A landscape with many valleys, sampled at points; each row gives a point and its height.
A ball rolls from a point to the lowest of its 6 nearest points, and stops where none of them is lower. Distance is the straight distance between rows; heights are no part of it.
J_207: [ -4.9  25.3   0.4   1.7  11.5 -11.6  10.4  -3.8]  height 312
J_423: [ -6.1  13.9  -1.4   2.3   8.9 -11.1  11.3  -7.2]  height 209
J_528: [ 14.2 -45.9 -10.0  15.7  -8.6  19.7 -41.1  16.6]  height 630
J_875: [  6.0 -28.4  -8.4   1.7 -10.4   1.5  -0.4   4.0]  height 552
J_297: [ 11.1  45.8  -2.9  -0.5  14.5 -14.3   8.4   7.8]  height 513
J_254: [ 14.7 -39.0 -14.9  16.1 -16.6   7.1 -23.3  14.7]  height 205
J_451: [-13.9 -17.6   6.4 -13.0  -1.1  13.5  -2.7 -24.1]  height 227
J_667: [-10.2   4.5   0.6  -0.8   4.6  -3.8   8.8 -16.6]  height 305
J_162: [ -9.5  28.2   6.1   4.0   6.1  -5.5  11.3 -14.5]  height 281
J_952: [ 13.6  -4.6 -14.8   6.6   2.8 -23.5  10.9  21.5]  height 342
J_305: [-19.4  17.7  10.4  -0.3   1.6   3.6   7.3 -27.3]  height 349
J_286: [  2.5 -30.0  -5.3  -2.0 -11.3   4.9  -3.4   0.8]  height 611
J_447: [ 14.1  37.0  -8.9  -1.9  16.6 -18.7   9.8  12.7]  height 479
J_607: [ -5.0 -40.1   9.4  -9.9  -8.8  25.2 -19.1   1.6]  height 557
J_94: [  4.8 -13.9 -11.8   4.3  -2.1 -11.8   9.9   7.1]  height 105
J_619: [ -9.5 -10.1   1.9  -5.6  -0.1   3.6   3.5 -19.9]  height 386
J_6: [-22.7 -46.8  27.5 -12.8  -1.6  36.7 -27.1   4.6]  height 671
J_211: [-16.6  -1.2   8.8  -6.3   1.5   8.2   1.6 -28.3]  height 363
J_287: [12.3 57.5  0.3 -2.6 10.3 -9.1  8.2  6.2]  height 509
J_193: [  2.9 -36.6  -2.4  -1.0 -13.5  12.3 -12.1   3.7]  height 556
J_253: [-14.1  -1.5   3.6  -5.1   2.1   2.0   4.2 -23.1]  height 415
J_27: [-17.8 -11.0   9.7 -12.6  -0.1  12.8  -1.3 -27.9]  height 314
J_470: [ -4.2 -23.6   1.8  -6.9  -5.2   6.4   0.9 -11.5]  height 454
J_404: [-15.0  28.3   8.7   3.0   3.3  -2.1   9.5 -18.8]  height 308
J_499: [ 23.6  38.2 -15.4  -4.9  17.4 -24.8   9.9  18.9]  height 470
J_556: [-8.9 43.4 11.4  4.0  5.1 -3.8 10.5 -9.3]  height 389
J_353: [  7.9 -38.8  -5.7   6.0 -15.0  13.0 -20.8   9.3]  height 591
J_975: [  7.9  -4.2 -12.7   3.8   2.3 -20.1  13.3  13.0]  height 223
J_142: [  3.5  27.8  -4.5   2.2  13.6 -18.0  10.5   5.7]  height 539
J_318: [ 13.9 -42.7 -11.2  13.5 -14.7  14.9 -30.4  15.1]  height 585
J_842: [ 2.2 56.2  8.4  0.3  5.4 -4.3 10.0  2.1]  height 629
J_847: [  9.5   4.1 -12.6   2.7   7.4 -22.6  12.3  15.1]  height 303
J_438: [ 32.6  52.3 -15.0  -6.6  16.1 -19.9   6.5  16.7]  height 506
J_823: [  4.7  15.6  -9.3   2.3  11.5 -18.5  14.8   9.4]  height 344
J_322: [ 18.5  53.8  -5.0  -3.9  12.3 -13.2   8.1  10.5]  height 499
J_917: [ 16.7  26.8 -13.7  -0.6  15.2 -23.1  10.5  15.4]  height 435
J_61: [-4.9 52.4 14.3  2.2  2.7 -1.4 12.7 -2.8]  height 732
J_459: [  8.9 -34.1  -8.2   5.5 -13.7   6.1  -9.5   5.9]  height 541
J_289: [ -8.8 -46.6  15.8  -5.9  -7.4  31.5 -29.5   9.8]  height 574
J_127: [-14.7 -28.1  11.9 -17.8  -2.6  19.7  -7.8 -17.1]  height 324
J_198: [  3.0  39.8  -1.6   1.5  13.2 -15.9  10.3   5.0]  height 464
J_930: [-0.4 -8.6 -4.6  0.0  0.1 -9.3  8.4 -2.8]  height 175
J_315: [  2.4 -46.2   3.7   2.4 -11.3  24.1 -33.9  12.4]  height 615
J_671: [-7.7 60.5 23.1 -1.0 -5.1  4.9 17.1 -3.4]  height 750
J_804: [ -2.2 -35.0   3.3  -9.6  -9.8  14.6  -8.4  -3.5]  height 485
J_749: [ -4.4 -46.3  10.9   0.6  -9.4  28.6 -33.3  12.4]  height 582
J_92: [  8.8 -26.0 -12.4   6.6 -10.7  -5.8   1.0  10.6]  height 375
J_110: [ -1.5 -15.4  -5.1  -1.9  -1.2  -3.8   6.3  -5.8]  height 275
J_204: [  4.3 -42.1   2.8  -1.1 -13.4  20.5 -23.5   7.5]  height 596
J_896: [-4.7 -7.3 -2.8 -0.6  2.1 -5.6  9.1 -9.9]  height 208
J_376: [ 12.2 -12.9 -14.6   8.0  -3.1 -17.5   8.3  16.7]  height 230
J_694: [-12.2  50.7  17.5   3.1  -1.6   1.6  14.7 -10.8]  height 258
J_500: [-15.3  20.6   9.2   1.8   3.4  -1.2   7.6 -22.2]  height 327
J_723: [ 13.3 -20.8 -17.1  12.2  -8.9 -12.3   4.6  20.0]  height 252
J_901: [-18.2  35.0  16.4   4.6  -1.4   3.6  11.2 -20.2]  height 323
J_233: [-7.0 38.6  4.5  3.5  9.4 -7.5  9.0 -5.3]  height 91
J_503: [ 11.4 -32.8 -12.7  11.0 -14.9   0.8  -8.3  10.8]  height 569
J_71: [ -3.1   3.6  -4.7   1.2   5.4 -12.0  11.8  -3.6]  height 191
J_237: [-18.6 -39.2  20.7 -18.9  -2.4  30.9 -18.3  -4.2]  height 522

Call two points neighbours if one is among the 6 nearest of the other. Go from one point of each pair to the other, from neighbour to neighbour, staying as low as possible. Name the highest point that can't be avoided.
J_451 and J_233 -> J_211
J_233 and J_94 -> J_162
J_254 and J_94 -> J_459

For each start below, name the point where the ball stops.
J_237 -> J_451
J_749 -> J_451
J_499 -> J_94
J_619 -> J_94
J_423 -> J_94
J_667 -> J_94
J_6 -> J_451
J_297 -> J_233
J_322 -> J_233
J_901 -> J_233
